Each row is a point on a landscape with many valleys, with its height.
A ball rolls from a point to the lowest of its 3 nearest points, and stops where none of them is lower. Distance is the straight distance between rows; heights are no part of it.
Venep (h 304): 116,134,94,86,115,117,115,91,123,117,82,87,96,64,97,99,118,138,91,95,120,78,47
mive (h 475): 106,124,115,83,91,111,117,88,74,96,110,95,98,69,100,87,115,123,87,119,119,95,69
sak (h 540): 115,108,81,81,66,124,123,98,66,89,79,77,86,116,89,69,63,130,77,74,125,107,98
lut (h 598): 125,99,108,80,94,113,89,80,84,102,68,98,99,119,88,84,78,129,76,70,118,98,95
seguv (h 187): 144,102,125,81,130,104,72,95,132,107,94,109,88,91,83,102,104,108,108,118,100,90,68
Dosi (h 429): 111,113,127,78,94,100,118,101,90,84,115,110,101,96,109,100,103,106,80,125,90,96,90
lefoz (h 547): 72,118,59,99,52,113,99,111,69,95,88,55,89,92,83,75,116,131,85,92,126,100,106
Debes (h 596): 89,106,92,98,108,99,67,71,52,116,101,107,100,83,116,122,113,105,149,74,91,100,105
Voz (h 509): 75,95,112,116,87,89,119,97,59,90,121,110,105,95,115,128,85,77,117,108,79,116,116
meke (h 388): 118,94,121,79,120,100,111,113,136,95,88,105,103,98,85,97,93,119,96,124,91,96,90
lal (h 548): 65,124,75,108,89,113,103,99,91,99,117,69,104,77,110,103,122,114,107,93,104,103,103
pivir (h 749): 84,122,99,121,95,94,111,101,108,83,129,93,101,83,105,95,112,78,77,115,118,111,113
Tosi (h 314): 97,92,94,116,71,94,79,101,71,108,108,98,95,106,116,102,94,102,98,86,109,107,120
zav (h 819): 144,106,125,112,136,102,96,75,62,108,133,121,120,68,102,108,150,74,129,106,90,105,49
Mobib (h 631): 117,95,102,111,39,91,110,118,96,77,108,94,89,106,118,69,59,84,57,88,138,103,111
kepip (h 557): 116,105,113,81,79,117,108,92,76,92,94,96,86,107,102,83,88,131,78,93,124,91,92
Zuku (h 420): 73,120,84,109,86,104,69,96,68,119,116,80,95,85,116,91,120,97,116,102,112,100,105
vul (h 483): 105,104,103,101,108,104,52,73,81,125,92,98,101,90,101,105,115,117,134,65,89,90,94
nem (h 814): 95,105,113,104,55,99,129,106,62,77,121,101,103,100,113,80,71,113,61,108,109,119,108
nivod (h 410): 93,108,94,103,100,117,101,80,113,120,70,82,91,76,103,100,114,138,120,71,103,78,79
sog (h 382): 103,80,95,91,123,78,101,111,144,110,87,110,93,135,95,114,93,91,108,107,95,106,118
Sugu (h 650): 127,97,126,101,80,95,97,92,73,77,106,123,100,114,118,106,64,82,85,93,104,107,89
Nugid (h 743): 113,109,129,100,97,116,80,85,51,114,116,113,104,80,115,100,105,85,109,108,94,104,75
Dunu (h 603): 102,125,81,108,72,111,79,105,64,105,100,73,89,99,100,67,83,115,85,116,130,99,107
Zuvir (h 272): 90,109,89,80,99,107,97,103,141,107,70,69,90,104,87,83,86,126,85,103,106,93,109
panu (h 639): 121,78,112,101,117,97,83,98,102,104,134,123,95,95,74,120,134,49,119,99,75,108,86
rinu (h 399): 94,99,125,101,83,97,129,100,50,71,124,133,120,91,111,124,86,81,102,100,83,120,107
Bofu (h 558): 104,54,110,99,128,72,118,112,109,85,107,133,97,118,86,134,98,59,124,94,71,100,105
fod (h 457): 103,135,95,100,84,119,88,107,109,122,103,57,94,77,109,53,112,113,68,115,143,91,77
rup (h 328): 93,94,119,103,115,101,104,91,87,91,122,119,109,97,93,120,124,80,107,86,74,103,94
mos (h 535): 115,122,94,102,83,120,81,88,88,137,95,84,98,86,101,83,111,128,81,107,141,93,70
fid (h 617): 119,120,115,106,111,113,72,82,86,117,114,114,96,73,108,97,122,99,109,100,102,91,59
duda (h 468): 105,117,109,87,85,118,139,115,99,62,94,93,106,103,99,69,83,119,69,120,103,96,89
lir (h 338): 76,111,74,101,104,104,72,86,109,129,93,79,96,87,109,99,110,129,129,80,99,83,102
busem (h 619): 121,93,108,92,81,103,77,107,112,107,83,100,90,132,123,72,68,98,86,102,134,103,118
fules (h 424): 126,115,128,108,119,103,91,87,110,106,126,120,101,91,99,95,129,73,98,120,99,107,70
Vovez (h 392): 137,98,145,95,117,102,91,94,95,85,115,133,108,85,102,113,120,82,96,115,86,110,67
zenu (h 755): 90,94,90,121,111,96,90,83,89,100,131,123,104,76,76,148,129,49,126,100,71,112,94
sut (h 591): 144,78,136,84,107,79,115,118,109,84,99,132,104,123,104,104,76,79,80,102,87,94,92
fogem (h 386): 67,113,93,110,77,99,103,104,88,92,102,81,106,102,105,83,89,96,89,92,105,105,130
Nos (h 405): 77,94,92,97,120,108,64,82,109,122,86,94,91,101,110,109,103,119,134,81,99,90,111
Dodu (h 486): 114,106,118,92,77,102,107,107,124,93,101,97,98,102,106,81,99,96,59,122,117,102,96
seb (h 87): 148,112,122,93,115,109,72,86,111,129,86,105,93,88,103,75,116,110,95,101,122,88,70
guge (h 409): 108,121,91,99,96,116,108,81,75,125,99,87,90,68,106,103,119,135,104,94,123,91,56
vuna (h 279): 126,87,117,80,133,102,113,99,106,90,101,109,117,91,98,120,100,115,114,101,57,81,80
bur (h 463): 100,100,104,112,90,92,110,117,120,80,103,119,102,120,108,99,75,81,77,113,117,112,120
nuzik (h 487): 87,105,98,100,89,96,147,123,117,65,103,74,105,99,102,83,75,90,53,133,116,124,111
Zatef (h 493): 124,64,107,100,130,74,103,108,131,94,108,137,101,113,75,117,106,57,116,93,72,106,96
Sodad (h 401): 102,110,124,82,110,110,122,100,112,93,96,98,95,89,88,102,96,129,88,114,86,91,81
lepa (h 450): 133,76,148,91,117,93,104,96,77,71,114,132,112,100,93,108,100,64,105,107,64,97,79
Dida (h 552): 126,65,125,98,124,73,79,108,107,95,95,141,97,121,101,113,96,67,122,90,78,106,107
numut (h 626): 69,112,71,106,79,117,127,113,88,94,106,69,99,78,100,80,96,130,96,106,98,98,100
riza (h 578): 55,130,82,120,105,102,95,93,116,111,148,82,94,85,94,106,140,73,103,114,107,116,119
Tezi (h 393): 81,112,83,88,126,102,98,92,152,129,69,76,72,93,86,107,112,138,126,94,86,81,97
gik (h 802): 131,130,111,99,78,105,74,92,81,111,119,95,94,99,126,65,116,95,81,129,138,116,77
tas (h 406): 83,101,79,98,139,103,118,93,187,107,87,90,96,94,50,114,123,97,102,109,84,100,99
Seno (h 529): 99,115,108,108,74,114,88,80,50,104,109,88,106,86,111,86,94,104,93,92,123,112,91
Bupa (h 776): 123,87,106,94,127,89,73,85,104,112,103,110,106,109,90,118,133,94,154,81,68,97,84
karip (h 720): 84,61,88,123,93,70,78,109,97,96,87,123,101,130,129,114,73,73,114,83,110,98,139
Tuv (h 627): 110,50,95,107,114,71,94,114,118,104,85,140,107,135,111,113,83,62,115,94,97,92,111
tuk (h 367): 79,85,92,100,68,96,94,87,47,92,112,105,106,105,110,109,83,88,117,92,100,111,128
Gigog (h 571): 85,78,80,103,108,95,146,126,119,79,96,99,107,128,86,113,64,95,83,117,101,113,122
meb (h 641): 91,73,108,97,122,96,114,102,84,92,85,122,104,124,89,123,95,107,119,95,66,94,102
dadob (h 484): 91,107,101,117,68,87,63,103,84,106,109,111,106,111,130,106,95,66,106,83,119,116,118
zad (h 301): 104,82,102,91,89,100,115,88,74,90,79,111,105,131,90,113,78,111,89,87,64,91,103
Buro (h 551): 70,106,84,96,99,101,120,115,127,89,102,76,114,104,94,116,104,100,103,113,106,108,125
maber (h 499): 108,94,101,90,72,114,127,102,94,88,81,94,100,108,91,85,64,131,74,104,106,97,103
dudu (h 455): 70,100,94,93,126,108,116,104,113,98,106,100,109,95,91,113,101,102,104,103,92,98,108
kesep (h 512): 75,102,101,113,115,108,121,88,75,82,124,117,106,91,105,142,123,78,131,99,71,116,117
gab (h 275): 117,114,117,83,102,131,102,82,98,111,94,101,105,99,94,113,97,126,105,88,92,82,80
Novul (h 306): 117,116,94,80,110,109,90,89,128,113,87,99,95,104,90,84,99,121,80,117,116,91,90
Tomug (h 545): 128,81,120,105,91,93,101,117,103,85,97,132,98,126,118,105,76,79,93,104,109,112,111
lare (h 462): 101,86,104,104,95,103,84,113,94,96,99,115,100,117,113,101,93,85,105,105,113,105,120
Fivu (h 320): 104,105,95,98,118,101,97,110,152,108,95,98,84,106,75,108,113,114,99,122,108,103,104
loti (h 719): 81,73,96,121,109,70,139,115,113,93,91,118,114,126,103,116,89,70,92,108,93,100,131
saru (h 606): 96,68,97,115,97,85,88,90,109,89,117,130,101,109,102,129,109,47,123,101,86,116,115
vafef (h 288): 99,103,115,117,86,92,112,91,113,78,137,115,107,93,101,126,103,50,101,109,106,126,98
palat (h 637): 85,107,79,106,101,97,108,115,130,103,107,85,96,96,96,92,110,75,86,107,105,105,123
kupil (h 284): 96,111,125,101,86,115,128,96,53,82,124,106,108,71,110,108,109,99,99,114,89,110,84
Bom (h 722): 134,120,136,98,118,109,95,89,60,103,100,124,107,76,107,91,126,107,112,114,97,98,45
Mero (h 542): 121,94,100,96,72,89,114,111,111,90,93,109,96,117,104,77,64,101,54,100,122,108,114
Fotuz (h 246): 86,109,80,109,101,108,67,98,111,114,109,79,90,98,103,96,113,109,123,96,112,101,104
surot (h 228): 86,142,74,98,88,111,110,104,118,105,101,62,99,62,97,74,120,131,86,115,122,89,82
Sofal (h 640): 98,79,129,108,103,84,138,120,113,80,110,129,114,113,98,120,92,56,89,112,89,111,107
kos (h 461): 85,86,96,84,85,99,142,107,117,88,77,92,101,125,85,95,70,121,68,115,96,88,110
raso (h 664): 70,91,83,113,115,96,140,113,149,93,85,87,104,117,88,102,100,86,79,121,91,103,123
fupip (h 358): 56,97,75,111,87,101,122,105,92,95,90,80,104,98,103,110,94,110,103,92,89,97,125
zap (h 323): 111,112,100,81,114,120,81,80,75,121,86,91,87,85,104,92,102,130,99,98,115,91,72
nage (h 337): 84,111,82,104,125,102,96,91,134,113,92,88,98,86,80,119,120,114,120,91,100,92,101
duret (h 574): 112,77,112,91,118,93,117,118,116,91,69,119,108,132,111,93,66,99,109,109,95,92,110
Rodo (h 361): 126,126,111,78,125,110,116,99,146,101,105,104,92,93,87,72,122,108,75,139,124,97,69
lesov (h 661): 85,101,109,93,99,95,133,109,97,77,91,107,107,116,101,114,86,95,95,109,91,100,110
pim (h 541): 58,112,53,102,76,108,89,130,114,106,98,52,93,101,96,75,113,115,89,107,116,96,131
Pas (h 460): 66,88,71,99,110,96,144,114,112,89,94,82,102,97,96,120,97,111,95,111,79,99,109
gadud (h 712): 100,63,107,107,129,95,115,90,89,84,101,117,105,106,84,138,103,88,141,97,41,100,105
Zego (h 234): 61,85,79,106,94,87,125,107,84,90,80,92,110,132,113,109,76,106,104,94,93,103,128
poku (h 447): 78,117,106,109,95,102,94,95,55,106,133,102,99,85,116,109,110,72,111,114,95,114,100
mifo (h 630): 48,111,83,115,83,94,126,115,85,81,133,95,104,87,98,118,106,76,102,109,95,118,113
bap (h 474): 90,103,98,117,89,90,85,108,78,107,118,115,96,99,117,115,105,62,112,93,102,119,123
tusub (h 277): 83,109,84,99,117,92,116,97,139,106,93,70,93,73,95,115,103,136,102,99,84,89,93
Remu (h 253): 128,116,92,67,101,120,107,89,124,120,65,81,88,82,79,88,102,164,99,89,108,70,56
daloz (h 585): 59,99,76,109,89,94,151,136,119,76,92,62,111,99,87,95,93,102,74,115,97,112,135
punu (h 513): 131,99,143,92,118,108,85,93,81,95,102,139,114,111,99,111,98,83,107,88,83,100,94
selu (h 404): 115,138,76,90,99,113,106,88,99,127,78,59,88,65,90,71,114,149,88,81,139,81,50
Feba (h 343): 130,98,130,91,105,108,100,104,92,101,92,118,101,92,100,95,100,117,94,99,83,92,83
gunim (h 477): 121,124,118,109,110,91,66,83,99,123,131,112,110,101,102,108,135,69,127,103,100,107,96
vum (h 553): 115,76,113,98,108,81,83,108,98,103,82,127,105,124,119,101,89,83,115,89,87,104,125
rus (h 771): 125,82,120,101,121,103,52,100,107,114,103,117,89,122,124,104,103,86,125,107,92,101,98
pavi (h 354): 88,133,76,105,80,105,84,103,119,124,94,61,85,86,93,68,116,120,85,105,127,97,86
bivik (h 326): 76,87,75,101,107,108,103,107,142,114,62,69,90,125,96,91,104,134,99,104,97,96,122
Sazip (h 642): 148,92,133,92,128,97,66,90,90,104,109,123,106,94,91,102,126,85,129,84,73,93,66
rak (h 336): 104,124,92,105,81,115,86,92,72,115,108,74,103,77,105,94,107,132,109,87,123,101,87
vota (h 261): 106,116,104,85,120,103,87,96,137,112,102,95,94,97,84,105,114,126,104,105,103,87,80
Mef (h 683): 136,86,131,86,141,94,86,82,90,104,124,119,120,77,84,99,127,82,133,81,56,88,56
vit (h 511): 80,78,81,83,92,97,123,109,110,92,89,80,96,119,102,102,79,125,89,103,104,84,133
Lovu (h 205): 125,123,82,79,108,117,79,89,134,125,61,86,73,99,95,75,99,153,77,102,123,95,64
daz (h 471): 53,121,70,101,98,94,103,133,139,103,97,67,89,90,89,88,108,106,87,114,106,80,121
nati (h 556): 70,115,98,103,100,103,111,93,89,100,109,89,106,87,98,117,106,110,109,103,81,101,97
rukas (h 597): 101,80,103,97,94,82,111,105,92,86,103,114,109,119,115,120,96,88,109,98,78,102,116
tafo (h 456): 117,90,101,90,123,108,87,78,109,122,78,107,93,90,94,114,113,133,132,70,73,75,78
dul (h 539): 68,82,76,95,111,110,132,104,122,102,58,93,90,118,84,94,83,137,84,91,82,81,122
pur (h 546): 67,107,78,96,78,108,92,83,80,112,96,68,98,103,96,93,86,134,116,87,106,87,114
siz (h 624): 143,85,122,80,94,89,95,102,109,85,71,131,97,133,102,84,61,91,80,104,111,96,95
beliv (h 240): 137,114,108,72,126,110,100,93,129,112,97,103,104,83,84,95,124,129,94,112,107,79,45
gobo (h 549): 88,75,88,99,99,92,113,100,101,94,61,111,93,136,107,88,65,112,104,80,93,89,127
Doni (h 154): 149,114,99,77,112,108,74,85,130,129,73,100,85,88,98,67,122,126,90,90,115,93,63
sipa (h 601): 127,90,123,111,79,81,89,110,74,85,114,127,100,113,125,110,67,76,96,93,114,109,108
Gage (h 757): 95,117,105,120,100,114,72,70,59,130,116,103,103,82,119,95,132,112,124,76,100,94,66
lebuf (h 756): 119,124,117,96,94,104,89,116,102,105,124,86,118,85,113,99,114,87,80,114,123,98,90
Duz (h 669): 102,80,108,114,59,85,90,115,82,85,99,113,102,126,130,98,67,93,85,91,125,106,117
Dotu (h 701): 113,89,118,120,111,72,79,93,110,98,124,118,99,102,105,122,109,54,112,99,89,103,120
Vovi (h 348): 81,103,71,98,49,98,99,140,108,92,92,52,87,102,87,45,80,108,60,103,127,105,119
kes (h 653): 116,111,124,118,64,100,76,111,81,102,124,128,108,95,135,98,88,80,82,89,121,120,113
Zata (h 694): 150,97,124,83,117,102,71,85,82,117,99,122,116,114,88,86,108,110,110,92,95,98,68
Zin (h 504): 66,113,40,111,67,103,93,102,98,122,88,39,91,68,96,83,110,163,115,82,102,69,101
Kebon (h 93): 106,115,109,100,88,112,70,94,106,117,91,91,90,98,107,84,105,112,110,99,103,99,99
tifi (h 769): 133,109,139,94,92,116,107,77,53,89,114,121,107,97,113,104,87,104,98,94,87,106,79
mifed (h 227): 87,107,80,88,111,114,119,94,140,102,76,86,87,104,90,103,87,142,99,95,81,84,90
zudin (h 610): 104,97,105,104,117,92,67,85,99,130,125,112,102,96,100,114,121,75,134,97,85,112,98
vuk (h 285): 115,130,113,103,115,106,96,91,85,115,143,118,100,75,111,114,131,61,98,120,122,105,64
vero (h 604): 60,82,55,111,66,102,98,125,104,85,89,60,98,100,81,75,81,112,90,90,104,94,136
zor (h 454): 47,128,67,121,117,101,127,110,118,93,123,48,102,65,91,113,126,102,108,108,100,103,108
tuf (h 441): 62,132,54,114,86,102,84,101,102,123,99,54,94,63,103,85,126,127,105,102,110,98,92
tifaz (h 479): 97,116,88,97,74,110,87,95,78,104,78,85,96,101,94,97,84,132,101,77,109,94,104
kozi (h 83): 109,114,124,120,88,98,107,99,68,83,132,127,106,82,115,112,107,69,94,109,111,109,100
Zef (h 726): 138,91,133,85,116,102,65,82,69,91,82,123,107,100,86,91,90,116,111,76,82,87,84
dapo (h 434): 70,112,51,95,108,93,87,91,151,124,72,64,83,81,94,98,94,140,115,71,96,74,99
gog (h 248): 115,122,109,94,127,112,110,91,135,108,125,92,99,67,78,102,129,105,91,122,118,101,70
Folik (h 660): 163,64,134,88,95,88,54,101,90,99,84,136,108,119,110,89,63,91,112,68,103,103,95
dedo (h 583): 134,81,128,95,121,84,76,108,96,94,122,135,105,93,86,107,120,60,118,104,79,108,71
sovod (h 608): 106,116,114,101,77,106,96,104,89,105,108,97,100,98,116,82,92,100,68,106,137,112,110
Kisaf (h 438): 83,112,87,113,91,105,85,94,91,116,126,99,89,91,93,119,121,82,128,100,94,107,109
Guz (h 371): 83,86,87,91,144,89,111,106,163,115,85,87,100,109,83,107,112,116,105,109,84,89,104
lapag (h 655): 133,80,134,80,90,112,105,103,81,83,80,128,105,112,107,94,61,102,84,91,93,87,100
nera (h 514): 97,129,109,105,116,118,100,82,74,113,139,109,100,56,117,109,147,84,120,112,121,102,71
lekat (h 265): 134,102,129,78,135,109,114,87,98,112,113,109,108,84,89,100,118,105,120,112,78,96,60
tumup (h 199): 91,123,112,107,94,103,87,96,87,113,121,108,100,90,109,100,123,78,113,106,110,103,103
giku (h 699): 150,101,125,99,124,97,35,87,100,115,108,113,101,96,104,86,127,98,135,90,94,98,80
gamiv (h 554): 117,89,103,83,113,82,133,122,154,86,72,121,94,127,86,85,83,93,67,136,108,112,115
gevo (h 425): 80,134,65,104,83,120,76,98,84,120,107,76,93,67,101,103,102,127,123,83,109,86,95
didok (h 705): 90,82,87,97,121,77,128,112,167,85,84,103,101,106,71,115,110,84,97,124,86,102,119
bab (h 503): 124,115,109,95,93,123,84,64,42,122,90,102,101,68,105,88,113,122,98,82,107,96,52
sok (h 403): 108,125,92,93,93,105,101,93,100,118,87,74,101,81,97,95,102,136,93,102,111,83,77
vufip (h 451): 122,106,81,93,55,97,95,107,107,99,84,74,94,116,94,58,79,119,59,96,127,105,106
kubo (h 383): 88,95,75,90,123,102,72,100,136,118,81,89,88,119,104,86,109,117,116,91,99,101,123
Gepe (h 442): 117,70,113,95,121,83,120,118,140,91,98,125,97,123,80,102,102,69,101,117,90,112,114
nesig (h 559): 114,92,119,92,92,98,95,104,90,100,98,94,101,120,109,83,74,101,84,96,107,91,115
koroz (h 53): 71,74,82,114,104,91,104,99,79,107,90,108,114,134,119,117,81,90,112,84,79,100,141
Kega (h 770): 133,66,119,128,106,72,100,116,107,83,122,153,109,121,115,123,78,50,99,94,87,106,100
kod (h 744): 94,103,101,113,98,95,58,90,61,129,121,105,107,91,114,111,130,85,129,95,97,100,108
Geni (h 801): 95,101,105,102,132,103,93,86,87,111,113,105,104,74,99,134,131,85,144,73,77,91,87
fube (h 189): 102,110,91,86,107,106,115,86,121,125,60,84,86,99,100,84,93,145,94,87,105,91,86
zibe (h 843): 92,76,100,90,132,90,55,99,131,105,115,109,98,107,81,124,130,75,146,98,72,93,107
mibiz (h 508): 69,75,66,105,88,92,141,132,122,76,70,68,104,121,98,78,75,98,71,118,105,97,134
bomur (h 366): 102,99,104,86,109,106,95,73,74,109,92,110,103,93,96,117,105,122,116,78,95,87,103
tam (h 235): 107,113,85,87,97,105,69,103,133,108,87,84,90,113,103,77,93,117,90,105,119,103,111
delip (h 327): 131,112,130,96,122,98,104,106,118,107,105,121,108,85,82,104,128,82,102,113,75,103,68
Nagub (h 492): 107,99,80,88,70,108,104,102,98,96,80,81,93,117,96,60,79,121,79,93,124,88,100
pov (h 638): 88,54,102,116,124,71,131,104,83,78,108,129,105,122,99,133,95,60,117,96,70,111,113
Rodap (h 510): 87,138,87,121,87,107,86,99,112,114,108,75,93,76,104,82,123,100,97,118,128,120,93
todud (h 449): 90,87,72,91,94,87,114,123,127,86,66,85,96,121,97,77,75,96,75,115,113,105,131
Lev (h 621): 151,64,146,92,114,88,85,111,103,77,104,143,97,116,105,93,88,68,98,94,95,97,85
domav (h 813): 139,116,119,99,89,112,64,76,70,120,100,119,107,86,119,82,106,103,90,81,118,101,93
kig (h 476): 81,79,87,109,91,74,115,121,113,93,94,99,108,122,104,97,74,104,88,102,111,105,134
bekov (h 515): 101,70,86,102,123,92,139,121,160,88,61,103,95,144,95,86,84,90,82,122,119,95,133
zefe (h 587): 65,75,61,122,78,90,112,142,111,79,84,63,106,115,107,72,67,89,74,109,118,110,152
sodeb (h 711): 81,97,98,111,101,89,144,119,106,82,113,109,103,97,95,108,87,73,70,115,84,110,125
geba (h 519): 111,85,109,96,104,82,117,104,120,85,92,126,106,126,122,106,76,88,78,113,114,115,107
dep (h 607): 121,59,117,99,104,91,82,101,81,79,92,130,107,120,106,117,82,90,121,82,73,97,106
dudi (h 458): 99,74,106,87,133,93,102,108,135,91,106,110,97,106,83,114,107,74,124,111,86,99,86
ziveb (h 538): 73,61,79,99,120,96,129,103,114,92,81,96,98,120,93,112,76,101,107,101,73,87,127
vef (h 625): 105,66,105,110,101,77,59,100,96,94,103,141,97,116,117,116,103,73,120,75,96,99,121
Zadil (h 453): 94,121,111,110,107,117,108,80,84,100,116,100,99,74,108,105,116,105,100,113,96,100,79
Meliv (h 874): 63,120,87,121,102,97,108,82,67,104,144,102,105,57,94,135,140,66,125,107,89,122,93
pobu (h 422): 99,74,108,74,113,106,134,121,120,95,76,102,107,110,82,107,74,133,85,110,82,90,83
gelo (h 718): 94,136,100,111,89,103,113,107,111,88,128,72,94,90,106,80,122,99,77,123,123,95,87
Gid (h 727): 132,73,126,92,125,105,67,100,95,100,81,115,110,120,108,82,99,104,120,95,83,93,92
femo (h 402): 71,117,70,104,115,108,94,99,155,108,92,74,86,94,98,90,113,115,109,109,101,91,106
Guma (h 734): 121,95,95,94,57,104,110,100,74,90,96,107,103,124,114,82,64,110,82,78,113,117,109
Leba (h 721): 124,101,122,88,89,110,86,87,56,90,97,116,99,100,112,99,93,105,95,90,106,97,94
Gib (h 351): 118,108,106,67,101,114,107,108,140,105,83,93,94,117,98,88,81,112,73,120,110,104,99
deso (h 575): 49,99,86,127,92,89,109,97,99,99,136,93,106,101,99,129,126,56,97,103,103,107,124
dof (h 569): 90,58,97,108,132,73,114,95,131,89,107,123,100,107,70,131,119,56,117,98,65,116,114
laro (h 266): 103,106,131,106,71,103,131,106,71,73,126,115,109,93,117,99,97,80,81,115,103,123,92
Faku (h 203): 85,102,92,114,70,98,107,93,55,87,103,92,103,98,115,98,78,94,92,97,106,108,106
Sovu (h 400): 114,113,115,84,97,111,127,114,124,92,95,89,105,90,85,85,81,128,64,128,126,91,94
rabom (h 249): 51,115,66,122,95,86,115,120,133,99,126,63,98,81,78,103,132,78,75,117,98,112,129
riv (h 233): 91,68,85,100,99,103,108,89,57,89,84,114,100,128,111,114,72,111,97,89,81,87,125
doga (h 665): 68,105,85,108,119,96,105,93,125,98,132,101,94,80,80,129,121,65,123,98,79,107,105
bunet (h 622): 142,131,104,98,107,115,86,78,67,141,76,100,99,58,90,101,120,142,108,60,105,84,54
Fovi (h 502): 87,94,102,96,127,91,63,82,96,112,86,114,93,90,104,124,116,100,146,82,70,84,117
dev (h 473): 58,83,80,125,92,80,119,117,89,82,113,97,111,106,114,116,92,72,101,103,95,106,145
giri (h 387): 96,108,100,112,71,112,84,84,35,86,99,103,103,87,116,109,92,102,112,85,102,112,101
bami (h 837): 137,100,136,116,97,99,51,98,87,103,104,126,98,108,110,107,99,86,118,82,112,106,95
libiz (h 276): 72,84,86,102,108,84,88,108,119,118,88,96,107,127,107,112,100,92,109,103,94,96,130
zimul (h 582): 94,71,100,103,130,99,82,88,92,102,87,110,97,117,98,120,99,110,133,72,58,91,101
molir (h 480): 103,137,91,99,87,120,102,93,111,112,84,75,91,98,77,72,92,146,86,103,112,90,80
kisa (h 485): 87,76,101,103,117,85,94,98,92,89,122,122,109,122,108,133,106,67,117,93,75,111,111
biror (h 411): 112,120,101,97,131,96,91,86,148,115,109,109,89,98,82,115,136,83,117,110,95,105,91
Gidiv (h 723): 116,134,116,122,106,115,108,69,36,111,122,106,111,51,107,97,120,100,108,109,116,106,51
Zodu (h 206): 131,115,98,89,110,119,86,76,110,123,74,93,95,93,89,85,105,139,107,84,103,88,69
ton (h 576): 79,89,81,114,90,87,120,129,125,89,110,86,101,116,111,93,93,73,71,114,109,108,143
maf (h 488): 94,66,113,102,120,102,80,101,84,98,110,121,101,129,91,124,112,70,129,84,70,106,99
zoruv (h 355): 93,98,94,100,83,95,104,112,115,90,100,74,102,113,105,91,69,93,77,116,119,108,122
desa (h 523): 123,90,126,93,116,99,81,101,116,105,116,123,99,96,100,99,123,69,103,107,90,114,95
kof (h 696): 140,111,124,95,139,112,79,83,66,107,97,113,111,79,88,101,123,114,138,73,77,90,49
mulo (h 300): 74,89,96,128,81,72,98,116,97,97,116,116,110,114,124,101,82,64,92,97,111,109,131
lek (h 181): 82,119,82,109,74,109,111,133,124,95,104,72,93,103,99,70,100,102,69,120,124,109,117
posok (h 555): 77,109,96,95,128,92,116,88,110,106,111,105,95,87,83,127,128,100,120,108,70,91,90
rako (h 595): 112,77,126,109,97,96,118,117,93,64,118,129,115,113,113,121,89,67,87,117,107,103,105
Pizep (h 472): 59,82,73,97,62,105,118,105,69,88,87,79,104,107,102,92,81,98,92,99,91,103,136
Mubal (h 356): 56,116,75,104,129,103,131,103,135,93,106,76,99,86,85,120,114,115,103,104,87,89,110
levo (h 715): 102,113,108,105,64,108,112,117,83,88,115,82,96,89,116,78,96,104,62,121,121,113,102
fanuf (h 278): 101,130,92,94,90,117,108,81,61,103,99,84,95,66,109,94,103,131,92,81,116,93,71
Tovuv (h 550): 71,100,79,103,79,115,104,112,94,107,86,63,84,108,94,87,83,134,91,86,103,98,118
zegep (h 632): 72,88,101,109,97,101,123,99,92,85,111,106,111,91,107,125,94,101,97,99,78,119,121
Mezod (h 713): 122,98,113,108,124,99,76,93,94,107,108,109,107,80,89,115,122,93,132,98,75,94,80
nus (h 412): 58,109,72,127,93,85,109,116,123,92,138,80,102,91,86,109,114,56,95,111,121,117,129
tizub (h 470): 87,115,68,104,49,107,112,114,63,88,90,67,85,102,94,61,90,124,71,97,117,104,116
dani (h 667): 80,133,88,103,93,111,119,95,92,113,132,76,103,56,101,111,127,131,107,114,104,95,74
nuf (h 117): 86,113,87,109,77,103,92,78,52,114,97,93,108,93,114,111,107,130,127,93,108,104,99
pime (h 590): 110,77,101,86,110,107,85,94,120,102,72,107,95,132,102,91,77,112,100,87,89,95,117
lerev (h 543): 119,116,119,103,63,121,100,81,21,99,96,109,107,91,94,103,79,107,101,88,114,118,96
pil (h 623): 60,101,67,117,117,88,130,109,144,96,97,81,103,109,74,111,112,87,92,123,96,112,126
miz (h 808): 124,108,120,106,63,104,79,83,48,101,105,116,97,113,120,89,68,99,82,79,124,106,90
Biba (h 605): 130,91,131,89,102,105,98,113,102,89,120,131,105,113,104,92,93,78,94,97,116,106,90
dov (h 478): 97,89,83,107,80,81,83,131,96,86,79,82,105,139,112,65,61,91,77,110,131,107,123
gaz (h 646): 64,113,104,87,86,118,126,108,88,84,104,87,106,86,105,103,93,113,85,102,96,92,95
paga (h 714): 101,67,93,122,96,66,112,111,104,68,117,129,121,123,107,119,83,53,114,93,89,106,130
bave (h 498): 73,84,87,86,101,95,110,121,124,100,60,90,90,144,95,82,74,119,87,100,103,94,127
fek (h 544): 115,80,73,74,91,101,122,98,102,93,40,92,86,132,88,77,65,138,77,87,107,95,116

Call two points neighbours if one is among the 3 nearest of the other. Go from one point of each pair to the other, from neighbour to neighbour, staying as low as possible. Name the highest point that can't be avoided.
rup, kozi: kesep
zoruv, surot: kig
Faku, koroz: fogem
rabom, lekat: zor
nuf, fanuf: rak
Kebon, fube: Zuvir
